Points on a hilly landscape, in no order, each with its height.
A ball rolls from a point to the lowest of its 2 nearest points, and stops where none of them is lower. Distance is the straight distance between rows; heights are no part of it.
<977> (h 57.9): [112  62 175 153 146 136 133 106 126 122 170 126 168  85 145 117  45 161
 140 119 127  90 170 152  81 102  88 128 131 132 133]
<262> (h 52.1): [ 67 125 220 122 102 134 182 125 111 146 172 103 139 123 143 137  93 166
 117 121 115 113 174 122 146 164 117  75 154 183 132]
<803> (h 30.8): [113 110 137 113  79  96 149 117 194 125 124 125 123 107 114  92 142 119
  94 122 181 140 157 192 140 110  91 126 173 119 143]
<683> (h 39.4): [108 181 119 193  98 189 130 140 100 131 146 120 175 150 127 136 144 135
 146 154 149 158 138 126  78 153  89 144  59 125 130]
<819> (h 55.4): [135 129 107 112 155 147  87 174  69  83 126 160 139 144  95 111  95 145
 125 107 165 193 148 194 116 104  76 125 126  69 141]
<1432> (h 45.3): [151 121 118 147 113 124 125 139 142 171 147  89 143 141  94  84 125 151
 112  86  87  90 139  71  94 132 137 142 104 127 112]
<1035> (h 57.1): [135 159 125 111 128 163 149  95  96 130  96 110 138 111 120 150 177 111
 134 177 106  90 137  89  81 100 126 151 108 143 167]
<938> (h 10.1): [185 102 116 140 126 116  70 183 128 161  67 153 138 134 167 160 125 140
  74 152  82 123 116 124 122 165 129 116 122 112 163]
<1163> (h 61.8): [122 139 125  73 129 152 149 126  80  75 126 156 179 132  81 101 160 162
 149  91 171 105 169 167 107  91 115 112 150 113 175]
<274> (h 46.0): [127  85 172  66 114 161 159  97 130 105 102 141 125 114 129 149 157 100
 153 137 153 101 129 161 115 103 158 135 150 164 165]
<1165> (h 70.5): [132 127 112 150 110 151 119 164 137 163  98 139 185 106 145  68  97 189
  69 127 132  85 161 125  82 157  98 156 126 125 154]
<311> (h 20.9): [104 172 160 129 125  78 142 151 133 130 170  91  99 140 119 119 131 162
 119  97 112 150 133  80 177 164 116 116 163 114  85]
<965> (h 35.2): [ 99 163  66 192 183 148 102 119 145 134 121 104 159 121 168 138 112 102
 143 128 100 150 161 146 131 105 117 143  81  88 101]
<81> (h 57.0): [125 182 117 114 149 152 122 104 103 145 140 105  66 146 146 187 134  91
 132 160  93 158  88  77 163 103 144 120 103 143 114]
<1305> (h 40.9): [145 135  86 125 127  78 135 123 109 104 144 157 149 133  98 105 144 155
 143  97 118  86 135  89 153 121 176 126 149 119 140]
<1494> (h 27.1): [141 107 127  87 102  72 128 142  88 133 155 138 109 109 154 133 124 142
 102 158 146 125 117  85 164  53 109  61 199 115 102]
<1875> (h 13.2): [ 78 125 150 121 128 138 175 120 119 148 108 101 112 172 142 157 140 105
 138 124  73 102 161 130 170 181 199 116 125 162 116]
<19> (h 26.6): [173 173  60 124 160 124  94 143 151 138 111 135  80 161  86  98 116 105
 124 114 150 158  70 105 132 176 133 189  99 109 102]
<38> (h 64.2): [117 187 110  93  83 118 130 159  80 140 124 132  82 152  94 114 146 143
  99 156 164 164 102 118 167 156 102 137 149  85 122]
<624> (h 58.0): [122 166 149 132 125 188 131 104 193 104 126 152 186 134 132  73 144 135
 156  91 145 165 144 194  76 139 123 140  84 145 172]
<1172> (h 29.8): [126 147 136 105 125 182 135 137 140 188 126 108 128 158 161 152 162 130
  70 151  77 150 153 116 147 121 127  82 111 158 114]
<86> (h 63.6): [120 187 117  61  77 141 172 140  90 129  95 150 111 145 118 104 180 117
 108 154 179 136 126 119 176 149 124 156 172 104 151]
<1335> (h 51.7): [119 182 152  98 135 142 106 134  76 107  86 129  96 123  61  88 110 127
 152 121 159 147 119 181  82 153 110 168 124  71 147]
<1438> (h 40.8): [173 137 126  82 152 144 145 104 151  77  75 125 112 141  86  86 160 116
 198  99 162 113 118 154  84 162 149 173 130 143 155]
<1227> (h 66.3): [115 170 177 121  59 124 144 126 154 131 159  94 124 123 113 126 159 145
 103 143 127 150 116  84 130 137  63 150 136 134 146]
<1658> (h 39.3): [143 164 113  94 204 154 140  74 158 115 154 124 123 103 152 166 138 117
 147 118 116 130  94  67 145 117 111 172 124 152 147]
<1348> (h 45.5): [135 123 148 140 107 176  96 138 134 144 176 141 124 135 115 128  77 140
 127  98 166 161  84 158 108 116  68 122  86 145 113]
<1362> (h 31.2): [119  94 177 112  64  25 119 131 113 140 148 141 123  92 101  85 115 180
 111 132 135  94 109 107 142 118 157  65 169 133 117]
<1182> (h 46.8): [149 100 131 128 156 146 137 130 139 103  52 130 117 121 152 192 184  89
 126 188 124 144 134 144 105 124  99 156 146 133 160]
<760> (h 43.1): [115 157  94 166 121 136 152 119 168 147 168  98  86 160 174 163 109 103
 126 135 114 132  92  68 172 164 163 113 113 196  80]
<1737> (h 38.9): [115 124 161  89 134 107 144  89 134 132 168 132  98  95 152 132 111 130
 139 107 112  87 102 102 178 113 179  99 164 179 126]
<1122> (h 56.4): [127 124 172 161 117 201 149 117 176 135 126 105 181 154 120 106 159 126
 166  91 109 132 180 173  79 145 122 138  93 146 147]
<1258> (h 42.3): [157  90 133  69 172 115 127 154 103 148 147 135 102 120 108 147  72 180
  90 138 161 142 122 111 126 131  75 132 191 107 125]
<1582> (h 55.2): [129 124 129 160 131 139 121 121  83 136 113 109 135  97 111 143 127 114
 134 176 116 100 127 121  61  82 105 161  97  89 139]
<1689> (h 62.9): [162 119 146 107 110 190 137 106 185 135 102 138 120 182 134  98 150 107
 158 104 126 113 113 156 118 146 180 114  80 197 123]
<1315> (h 58.3): [143 115 138 110 122 145 115 126 124  59 113 162 121 133 127 138 186  81
 174 119 163 170 123 185 132  79 126 105 151 117 143]
<805> (h 35.3): [107 119 149 114 111 123 137 102 108 128 179 129  82 130 144 150  81 114
 158 114 141 111  70 124 165 140 179 104 112 187 121]
<843> (h 38.8): [ 99 175  55 184 181 141 132 110 140 108 174 128 171 159 157 154 145 107
 178  92 130 152 162 140 163 105 122 132  86 111 103]
<742> (h 45.0): [121 188 181  69 132 134 119 124 117 146 127 154 107 128 162 109 119 158
  89 126  98 119 121  88 191 185 137  93 158 159 138]
<861> (h 19.6): [117 114 182  95 101  74  98 113  77 131 133 133 104 119  58 107 101 135
 130 126  99 120 131 131 133  96 149 106 151  63 125]
<1854> (h 58.1): [142  83 180 112 110 150 129 148 104 152 133 124 151 130 113 112 109 155
  90 139 101 128 166 149  72  97  52 111 130 112 149]
<1508> (h 55.3): [157  82 150 138 137 102  97 172 129 114  98 131 125  91  85 109  64 167
 113 135 131 121 104 117  65 150 118 204 158  60 168]
<1123> (h 52.5): [137  64 134 193 135 108 128 160 136  92 131 126 140 124 134 188 137 111
 157 149 139 168 121 126 135 143  96 153 140 127 133]
<1497> (h 47.9): [111 152 133 138 177 120 153  96  86 127 161 102 146 121  93 129 109 145
 175 101  89  71 151  92 106 130 154 155  94 117 134]
<970> (h 19.3): [ 93 132 125  94 160 174 144 127 118 140  68 107 137 163 128 137 158 109
 125 120  92 125 175 187 157 159 160 128 108 128 108]
<857> (h 35.4): [107 117  76 133 100 103 140 126 121 156 101 148 127 101 172 151 121 130
  77 182 161  83 122 119 165 150 149 113 144 162 119]
<1839> (h 30.2): [187 165  60  74 145 144 119 133 175 119 105 159  82 164 133  98 142  99
 126 109 187 161  58 111 168 164 148 164 136 147 117]
<533> (h 22.5): [103  95 126 195  53  44 139 150 180 130 163 117 132 108 112 126 117 139
 144 108 184 134 122 156 146 161 111 156 164 113 106]
<1430> (h 56.3): [112  64 177 226  83  67 134 150  96 107 153 123 140  99 130 149 105 123
 140 177 101 131 132 121 101 114 136 124 104 113 141]
<666> (h 20.4): [119 151 119 173  66 108 109 155 143 186 105 116 110 140 166 117 141 131
  78 154  92 106 122  86 155 172 133  88 122 163 100]
<1896> (h 60.2): [ 93 148 149 190 108  53 117 119 102 130 162 113 109  75 151 145 108 139
 123 141  94 116 115  76 143 126 153  83 124 137 100]
<1647> (h 53.5): [127 160 176 117 148 165  95 135  78  97 139 126 137 130  71  80  73 141
 151  91 145 160 135 189  81 113  94 155 114  46 130]
<618> (h 54.3): [119  59 134 229 115  86 122 164 113 112 171 126 169 119 142 167  96 138
 134 155 124 155 148 122 132 116  82 123 134 112 111]
<784> (h 59.1): [153 125  94 123 132  94 100 136 154 124  99 147 117  81 119 124 118 140
 106 147 156 116  84 109 125 136  98 162 152 115 169]
<183> (h 43.3): [158  85 140  81 123 121 147 101 160 122  88 108  94 118  64 122 167 112
 156 117 168  92 108 159  84 129 156 156 156 138 144]
<1754> (h 25.5): [116 192 127 138 170 180 102 127  76 139 125 142 159 139 159 156 126 136
 115 149  78 153 155 110 123  81  92 101  77 102 141]
<511> (h 21.0): [104 124  99 125 134 106 127 118 116 148 135 118 123 119 112 131 120 111
 126 125 138 119 149 173 127  92 141 114 121  96  77]
<1067> (h 60.3): [133 113 144  80 140 144 139 141 102 100 108 142 167 137 105 113 155 150
 104 129 129 152 185 161 112 102  69 133 162  93 177]
<476> (h 41.5): [107 166 146 191  82 124 174 128 175 164 164  86 129 166 115 114 116 119
 150 113 136 122 138 137 113 205 132 169  81 154  99]
<1131> (h 47.7): [158 155 101 125 168 142  84 123 171  90 111 123 143 112  97  71 137 113
 167  78 143 167 123 176  71  49 121 148 115  65 144]
<844> (h 71.9): [113 108 112 158 115 140 105 162  99 157  99 165 168 105 160 126  74 160
  77 158 134 102 158 157 114 165 101  99 118 134 147]
<1795> (h 35.8): [158 185  55  88 128 143 124 119 155 161 149 151 115 152 160  87 129 138
  65 121 156 120  95  73 164 138 135 109 115 155 105]
<1525> (h 17.7): [105  91 134 167  71  72 129 121 127  93 159 156 136  85 177 171 104 119
 138 178 177 134 109 110 159  95  94 106 148 153 157]
<1435> (h 44.3): [178 152  39  74 103 125 149 119 165 117 144 155 151 147 144  83 196 113
 131 110 161 115 118  76 157  77 158 136 175 129 155]
<875> (h 38.6): [161 176  71 101 140 160 158 114 146 145 155 120 121 190 152 107 139 120
 114 132 125 125 107  43 122 126 122 143  73 177  94]
<619> (h 64.7): [134 177 169 149 138 122  95 120 179 122 140 140 137 138 146 106 138 124
 121 102  57 156 137 101 162 154 126 121 118 131 140]
<1448> (h 26.5): [131  94 165 156 112 114 107 150 118 109  93 147 145 144 100 118 158 109
 130 113  73 123 154 155 125 134 157 118 115  97 150]
<219> (h 47.4): [118 149 190  94 109 108 118 144 110 147 120 155 129 114 144  92 110 175
  73 116  98 128 162 110 172 144 113  50 160 119 123]
<1802> (h 62.8): [125 177 124  78  94 169 153 115  63  99 111 152 144 151 108 109 190 122
 131 126 161 122 127 150 130 109 138 119 120 121 163]
<1011> (h 34.7): [122  98 141 125  82  39 132 133 141 112 140 179 140  78 154 104 115 156
 116 115 148  82 118 117 178 119 193  76 186 150 131]
<1550> (h 33.1): [ 95 206 100 148 147 162 135  87 135 123 128 113 112 132 148 175 146  76
 160 146 154 156 102 140 136 146 113 170  80 138 110]
<1280> (h 41.0): [146 152  80 137 115 147 147 137 146 117 134 136 134 173 174 144 161 104
 135 137 119 116 122  62 176 137 151 131 112 178 120]
<696> (h 54.5): [ 89  71 179 172 156 117 153 112 112 147 144  81 140  96 144 123  39 130
 135 141  98 100 177 156  75 117 112 156 120 103  93]
<1788> (h 23.1): [109  92 123 127  83  49 159 126  89 120 171 120 105  83 149 155 127 140
 142 170 186 118  98  96 155  80 131 102 180 144 100]
<1785> (h 58.5): [162 177  92 125 140 114  62 117 138 161 125 125  71 116 149 154 129  97
 103 143  89 136  69  71 152  99 138 118 108 117 104]
<901> (h 16.6): [130  72  86 178 109  36 125 144 170 130 122 115 109 103 102 121 118 127
 127 132 163 139  95 136 128 161 147 186 151  90 102]
<1463> (h 52.2): [139 156 140 147 161 206  73 146 139 126  89 127 147 145 145 121 147 117
 124 122  98 203 133 199  85 112 103 122  76 105 109]
<249> (h 60.9): [174  56 153 120 152 169  95 152  74  79 101 142 118 142  95 152 157 133
 175 114 116 132 126 161  55  93 134 106 129 146 129]
<1617> (h 44.2): [132  74 137 126 109  76 134  98 141 141  95 122  98 105  87 130 150 105
 137 135 128  83 108 163 119 121 211 135 134 117 121]
<1150> (h 48.7): [143 114 114 114 141 161 109 116 181 179 182 100 117 120 123 132  90 138
 115  95 147 123  92 135 107 121  93 130 113 158  92]
<202> (h 31.0): [145 154 172 172  72 138  78 166 108 110 113 149 141 130  91  89 142 125
 138 114 102 137 103 144 102 127 124 123  98  82 155]
<991> (h 64.3): [156 119 112 118  92 154 113 121 202 173 119 137 149 161 130  71 167 129
  90  95 114 114 131 146 115 117 148  93 100 172 131]
<1168> (h 9.8): [172  54 121 129 133 107  88 128 135 107 122 161 129 101 135 136 106 104
  98 152 132 148 130 155 102  42  75  92 164 100 165]
<569> (h 30.9): [100 112 127  93  96 102 157 149 142 128 114 155 112 116 154 122 135 118
  96 152 181 143 151 166 195 151 110 125 208 117 117]
<649> (h 58.8): [151  90 100  86 150 130 118 121 137  88 120 168 130  90 125 146 106 131
 127 137 194 128  96 141 118 115  94 146 165 136 171]
<232> (h 25.1): [110 128 126 143 113  48 143 164 126 122 130 131 112 151  87 123 136 152
 121 106 140 156 136 108 193 187 131 148 178  80  91]
<269> (h 49.1): [148  55 146 152 135 121 100 154 118 158 141 123 152 113  87  98  81 159
 112  92  83  84 136 117  77 112 155 131 125 104 107]
<669> (h 54.1): [122 143 157 152 145 223 120 136 183 168  95  93 161 166 131 108 158 118
 119 117  95 188 145 184  66 160 108 154  79 125 109]
<1842> (h 55.1): [104  84 191 124 119 131 155 106 125 136 166 125 154 112 148 126  83 147
 112 138 126 116 192 167 109 112  66  79 145 154 142]
<1060> (h 48.8): [148 142 144 159 142 192 131 132 157  85 105 130 133 134 156 189 201  91
 162 165 135 184 125 125 101 121  83 143 114 159 153]
<1442> (h 42.4): [122 161 160  61 147 136 117  87 158 150 140 150  95  92 131 102  91 141
 103 114 130  98  97 105 167 160 146 128 152 171 131]
<1251> (h 25.8): [ 97 161 141 153 141 153 131 149 150 185  95 114 145 140 166 122 133 133
  72 152  74 116 182 117 144 169 143  96 119 146 112]
<1139> (h 47.6): [106 154 122 116 211 133 116 105  70 111  66 118 120 109 107 153 112 105
 156 153 101 119 131 150 110 148 145 173  87  73 120]
<622> (h 37.3): [176 162 117 135 137 183 114 162  71 102  99 167 133 170 145 159 166 138
 142 148 116 139  99  89 112 147 118 125  93 155 159]
<650> (h 50.6): [168 104 116 195 127 138 116 154 132  90 114 114 129 139 108 172 187  93
 177 139 140 156 111 117  73 111  99 166 114 127 131]
<1482> (h 14.3): [150 126 109 159  70 104 102 179 122 164  70 136 114 146 141 137 137 129
  94 181 111 106  86  96 128 188 128 138 107 134 145]
<491> (h 38.7): [108 193 132 162 118 139 148 119 170 126 128 101 131 139 101  96 141 115
 144 115 162 155 138 163 116 206 108 198 100  97 116]
<343> (h 35.1): [148 151  99 117 157 206 123 160 107 123  95 171 138 177 193 182 158 119
 116 165 109 160 126 120 155 161 143 104 110 162 156]
<1584> (h 51.0): [ 99  71 142 117 171 135 167 102 138 167 142  61 132 104 102 145  95 145
 135 119 123 103 171 152  79 129 112 176 131 119  94]
<1345> (h 57.4): [175 113  97 119 163  94  88 141 160 104  80 134 117 102  69  98 113 134
 126 119 141 130 100 100  81 127 139 186 156  79 176]
<1450> (h 49.7): [ 74 140 191 107 146 113 169 135  93 137 138 126 144 114 167 125 112 159
 102 105 106 113 205 111 169 132 123  50 175 143 100]
<507> (h 67.6): [112 140 176 116  85 120 162 124 164 151 126  99 144  90 140 120 134 166
  77 171 137 119 158 101 108 152  34 156 169 128 160]
<243> (h 53.9): [ 97 129 132  74 164 150 160  91  80 150 149  92  90 140 145 168 118  97
 108 168 127 162 152 149 146  72  88 112 144 105  81]
<1605> (h 36.2): [105 193  94 168 140 161 113 119 148 118 147 127 131 130 127 111 107 114
 154 112 183 178 106 177 111 171  94 178  71 109 100]
<959> (h 5.9): [105  66 167 166 106 122 133 136 142 161 191  77  85 133 118 158  82 121
 128  99 133 152 111 150 137 122 136  99 125 154  87]
<1615> (h 35.9): [107 196 103 155 152 138 158  77 157 111 145 109 122 105 173 179 143  89
 166 164 136 111 115  80 127 124 121 170 102 158 142]
<988> (h 26.9): [107 101 125 122 131 101 109 104 153 147 137 132 114  73 147 115  91 110
  93 133 123 100 139 152 130 100 126  85 141 128 105]
<1136> (h 30.7): [ 91 174 109 173 184 184 106 121 133 165 154 121 147 122 180 166 101 122
 112 158 110 157 149 125 125 110  93 115  83 138 105]
<1622> (h 32.9): [173 144  72  54 151 149 127 126 150 133 165 160 103 178 152  95 142 127
 122  89 162 144  83  80 185 140 159 141 160 158 102]
<1903> (h 41.9): [189 139  92 123 124 150 113 120 144 162 136 102 111 171 105 108 145 127
 118 112 104  98  90  66  77 121 139 146  80 170 114]
<1142> (h 69.0): [114 164 110 160  95 140 141 119 164 163 143  95 173  87 147  95 130 157
  76 142 137 100 153 111  74 132  71 152 125 129 136]
<1244> (h 28.4): [ 76 144 155 119  90  56 166 164  95 124 119 129 112 112 146 117 120 150
 102 144 172 142 154 136 208 188 131 107 199 107  84]
<1065> (h 61.7): [ 96 148 140 198 110 104 104 159 117 120 152 134 119 132 148 176 103 105
 130 147  93 162 113  99 167 153 123 100 112 132 120]
<1564> (h 22.0): [143 138  61 190 130  76  89 151 145 135 118 125  99 126 108 123 109 110
 133 129 161 144  77 122 138 169 144 174 112  86  89]
<413> (h 60.8): [160 199  50  92 180 173 106  82 174  96  76 153 140 135 161  68 148 109
 140 108 151 145 114 164 109 115 148 134  77 164 141]
<1693> (h 33.2): [105 109 123  86  76 105 166 170  91 155 113 160 123 107 192 149 125 125
  98 192 180 113 128 110 194 148 148 109 191 155 128]
<962> (h 46.2): [158 180  46  89 106  96 152 119 153 132 113 161 127 133 150  77 150 130
 111 141 148  88 104  44 158 144 148 154 150 146 142]
<462> (h 65.5): [152 118 147 117  68 162 128 124 146 150 166 123 137 178 114 102 181 139
 117  96 107 136 129 118 137  91 144  79 109 154 132]
<149> (h 63.0): [135  58 178  93 160 144 114 114  64 109  86 144 129 117  91 130  96 129
 163 131 104 100 144 174  67 108 127 122 117 108 162]
<61> (h 48.6): [140  85 156  32 168 168 152 120  85 115  95 138 134 140 131 163 151 114
 140 135 106 116 158 148 149  78 148 112 170 128 156]
<333> (h 55.5): [103 160 117  92 136 115 147 108  98 146 150  92  82 115 158 185 145  80
 109 180 127 142 110  87 164  56 127 120 152 117  90]
<1723> (h 49.2): [139  34 131 120 137 107 140 151 137 119 175 143 141 127  99 140 110 157
 152  88 154 124 127 138 147 111 119 117 168 139 118]
<964> (h 59.4): [154  57 136 128 136 121 117 142  55  52  99 168 126 143 108 164 175 107
 178 151 140 148 123 157 110  83 150 108 150 118 134]
<1496> (h 58.6): [127 178  77  90 129 179 149  81 133 130  80 124 141 102 133 124 165 123
 104 156 163 100 123 135  79 106 107 151 117 155 171]
<421> (h 67.4): [100 178 105 138  67  95 156 108 133 149 142 100 145 113 133 121 203 110
 104 139 122  93 178 113 133  63 129  99 135 110 113]
<1391> (h 44.8): [118 114 107 127 174 130 122 128 102 118  33 131 116 111 148 180 148  76
 128 183 108 120 144 169 126 134 147 144 119 101 139]
<670> (h 29.9): [137 151  63  88 178 126 149 119 173 126  62 122 144 103 137  94 157 123
  90 127 130 103 181 136 137 134 143 175 157  95 158]
<334> (h 32.8): [129 158 104  81 139 188 136 161 104 161 136 147 127 184 198 161 174 120
  91 161 106 172 150 107 202 119 148 101 143 135 127]
<109> (h 58.4): [ 97  80 167 168 110  58 150 110  94 102 175 112 124  81 139 159  86 153
 154 157 103 105 123  87 118 121 137 105 124 150 136]
<296> (h 38.1): [168 140  87  52 152 143 177 114 177 129 101 123 124 169  96  79 164 132
 128  88 175 108 122 128 121 171 137 187 133 155 134]
<1708> (h 19.2): [155  81 124 178  82 116  86 157 165 108 100 143 158  98 129 107 132 105
 107 142 157 134 120 162  75  71  77 128 139 103 171]
<1281> (h 37.9): [154  69 132  60 177 109 121 121 111 132 140 123 107 117  61 140  79 176
 121 123 131 104 128 106  78  90 107 147 168  95 138]
<63> (h 32.0): [152 127 133  98 156 126 175 130 127 110 119 129 135 148 123 138 152 164
 138 127 106  96 129  52 150 182 133 171 153 157 155]
<1174> (h 43.9): [110 126 134 191 112 112 166 137 196 144 137  79 137 134 143 136 121 132
 132 129 125 115 145  87 135 209 117 163 118 170 113]
<1817> (h 44.1): [105 147 107 164 154  71 142 128  75 109 144 139 180  99 116 112 111 194
 148 112 108  70 165  77 121 133 143 126 128 112 142]
<118> (h 5.6): [ 70  77 158 145 127 107 169 122 126 151 141 116 112 137 166 165  98 108
 120 144 107 109 159 150 186 163 206  69 146 174 100]
<18> (h 16.8): [103  76 181 184  74 134 102 155 106 166 169 110 114 129 131 124  76 136
 101 128  96 140 126 141 110 109 119  52 101 148 105]
<335> (h 46.1): [144  21 151 114 152 134 119 161  91 129 152 146 125 142 124 158  78 158
 115 128 135 149 130 149 135 127  88 101 147 131 112]
<1087> (h 41.8): [106 160 113 175  81 165 147 146  86 110 183 123 166 179 124 152 140 145
 146 125 149 150 130 109 138 133 101 105  90 153 136]
<1445> (h 27.2): [111  99 143 167 123 145 132 132  93 106  96 122 100 139 136 184 148  81
 179 165 130 131 107 154 111 143 178 110  88 161 122]
<1735> (h 19.5): [131 173 128  88 170 141 100 131  74 140 130 127 127 148 110 145 129 146
 107 126  76 146 141  96 135 103 109 115 113  77 136]
<887> (h 66.5): [118 150 139 105  80 139 164 112 138 129 144 115 159 159 124 117 225 106
 127 118 100 130 179 137 153  67 140  98 148 116 141]
<1673> (h 51.6): [148  91  99 123 134 141 134 127 165 134 206 127 141 129 142 153 115 157
 133  74 174 139  99 110 154 105 101 107 150 161 110]
<1403> (h 19.8): [152 143 133 133 151 126  81 155 100 123  51 162 151 134 139 119 137 132
  98 135  47 107 166 130 124 158 146 112 114  90 182]
<1200> (h 65.1): [121 183 138 108  70  71 105 158 112 135 137 120 108 102 112 117 127 167
  90 171 143 151  83  74 146 134  67 132 157 100 131]
<417> (h 22.1): [ 87  89 152 181 130 166 136 136  68 110 127 131 145 167 116 165 105 124
 171 120  86 123 140 148 137 145 171  81  70 164 134]
<771> (h 42.2): [119 141 161 171  99 183 104 146 137 148 125 134 138 125 136 132 109 127
 124 145 123 138 110 146  95 172  96 132  75 153 136]
<550> (h 31.4): [116 136 116 110 137 141 147 102 141 130 182 131  88 158 132 135  81 107
 186  63 148 110  84 174 181 156 207 119  95 172 101]
<787> (h 38.5): [124  96 150 166 105  88 103 138  79  99 120 150 111  95  78 125  92 128
 150 151 142 118  77 152  95 143 155 145 108  96 125]
<331> (h 41.6): [140 161  69 156 166 115 113 120 163  78 136 144 138 160 135 116 143 100
 189  71 121 146 123 130 170 126 156 141 115 102 111]
<1368> (h 50.2): [151 139 144 141 155 199  72 141 122  94  97 119 148 128 121  76 131 121
 169  88 116 175 134 219  62  72 123 123  94  95 108]
<1367> (h 30.4): [116 155 104 151 117 142 135 106  89 111 121 116  83 139 116 165 155  80
 175 151 175 125  82 147 118 126 144 153  96 136 116]
<1337> (h 56.9): [149 109  90 103 179 160  86 143 116  84  99 167 140 133 130 133 132 115
 134 103 155 175 130 191 132  96 103 109 131  98 130]
<1530> (h 59.5): [128 181 112  99 153 172 116  99 198 110 105 152 137 134 143  82 149 119
 115  97 168 193 118 189 130 135 119 145 107 139 151]
<712> (h 31.9): [138 125 125  50 166  84 111  87 141 116 139 134  99  82  84 119 105 162
 130 102 138  88 120  98 129  86 147 135 187  97 145]
<1456> (h 45.1): [102 119 114 190 147 116 162 130 209 176 161  66  98 125 161 146  99 117
 116 115 113 129 132 102 158 176 165 109 127 198  78]
<231> (h 35.5): [149 126 108  91 156 169 164 134 136 144 122 123 126 172 119 127 128 136
 128 114 153 133 110 108 131 194 127 183 135 156 116]
<1141> (h 27.0): [120 105 148 165  52  74 138 126 179 126 151 128 122 131 100 116 160  98
 145 110 189 154 117 189 146 111 122 120 142 110 131]
<1559> (h 42.7): [164 143  40 122 112 139 164 140 150  98 127 163 148 171 178 117 194  85
 163 135 173 116 122  83 158 105 167 138 136 157 127]
<22> (h 14.7): [ 87  66 172 161 134 118 126 126  85 139 118 142 119 127 129 147  72 125
 127 142  92 113 139 169 151 180 192  89 106 159 125]
<943> (h 52.6): [149  56 143 158 123  99 105 150  94 143 120 106 132 107  89 129  97 158
 109 160 104 110 122 103  39 100 123 159 130  60 131]
<902> (h 41.7): [123  55 135 156 138  72 118 107 101 124  90 126  99  91 107 151 122  99
 125 193 128 119 103 171 114 137 190 144 104 103 120]
<1025> (h 61.9): [153 157  70 101 130 161 133  98 167 107  84 162 146 160 152  73 170  94
 160  93 156 102 137 168 114 130 181 109  87 174 128]
<925> (h 63.1): [122 153 177 198 142 109  81 159 132 108 161 114 135 120 144 133 100 145
 128 122  52 173 124  69 161 147 109 123 133  89 116]
<932> (h 23.2): [140  93 131 137  89 122 120 145 141 106 139 171 147 102 192 176 130 138
 125 161 134 119  89  80 172 106 116  94 162 183 172]
<305> (h 49.9): [105 196 131  81 170 159 123 101  78 107 106 117 112 136  70 116 125 134
 164 109 123 128 126 144 126 154 143 170 105  75 123]
<1468> (h 24.9): [145 158  82  95 194 173 128 127 146 130  38 117 133 149 149 103 171  99
 119 126 111 154 155 169 122 140 137 162 110 101 122]
<1675> (h 15.0): [105 122 145 140 106  96 154 142 135 166 204  67  84 133 118 135 113 151
 110  89 139 157 119 101 153 107 121  90 160 136  49]
<1685> (h 25.9): [113 102 166  79 114  46 142  97 105 139 157 110  94  97  60 113 105 169
 139 125 143 101 120 116 123 118 163 123 181  97 116]
<432> (h 44.6): [170 152  88 156 191 124  90 134 158  87 133 126 170 143  95  87 148 123
 174  56  96 150 143 117 116  99 135 162 111  78 134]
<1691> (h 20.7): [148  70 136 129 169 121  98 124 166 139 138 140 149 106 148 103  93 117
  98 108 114 146 158 177 130  71  85  91 146 113 124]
<1031> (h 38.0): [144 111  80 108 116  86 130 111 150 101 130 185 162 111 148 107 141 130
 121  93 145  74 127 130 169 103 184  98 159 142 164]
<1873> (h 35.0): [133 129 178 188  47  96  90 128 121 125 148 118 121 113  73 105 109 120
 158 117 119 116  86 139  79 111 152 133  97  91 133]
<405> (h 44.0): [155 133 147 116 178 139 133  88 188 104 109 120 134 112 114 100 117 127
 188  77 131 106 121 145  79 163 141 198 106 142 154]
<1033> (h 28.2): [148 103 150 113 123 120 135 149 126 109 121 165 153 128 156 156 126 177
 118 151 104 104 117  55 155 171 128 136 162 180 189]
<1613> (h 51.4): [ 93 119 155 164 162  99 169  86 117 129 160  83 155 104 135 161 119 138
 168 106  58  82 197 118 110  98 164 133 116 132 135]
<431> (h 47.5): [120 102 173 129 152 125 163 110 169 140 123  93 136 106  89 124 113 151
 157 106 125  92 145 129  88 178 126 204 130 137 144]
<1226> (h 26.7): [ 84 125 101 145 133  96 136 109 153 153 163 127  97 141 129 122  91 114
 143  80 142 124 127 192 182 143 175 104 132 133  64]
<1807> (h 43.7): [108 170 129 125  69 162 147 130  80 149 195 116 117 161 122 156 122 134
 117 130 156 136  90 107 137 116 112  95  94 184 113]
<105> (h 9.9): [125 164 163 113 127  99  83 119  75 152 140 109 112 106 102 108 114 128
 109 132  51 112 138  96 119  81 122  96 133  83 116]
<1460> (h 51.3): [120  82 154  44 198 155 136 110 101 143 135 118 108 147 146 159 117 122
 125 124  85 134 159 158 160  87 120  84 157 115 103]

Where does a ball stop that starts at each point below?
<925>: <1391>
<1174>: <118>
<1025>: <105>
<249>: <1391>
<1165>: <1842>
<262>: <511>
<1497>: <105>
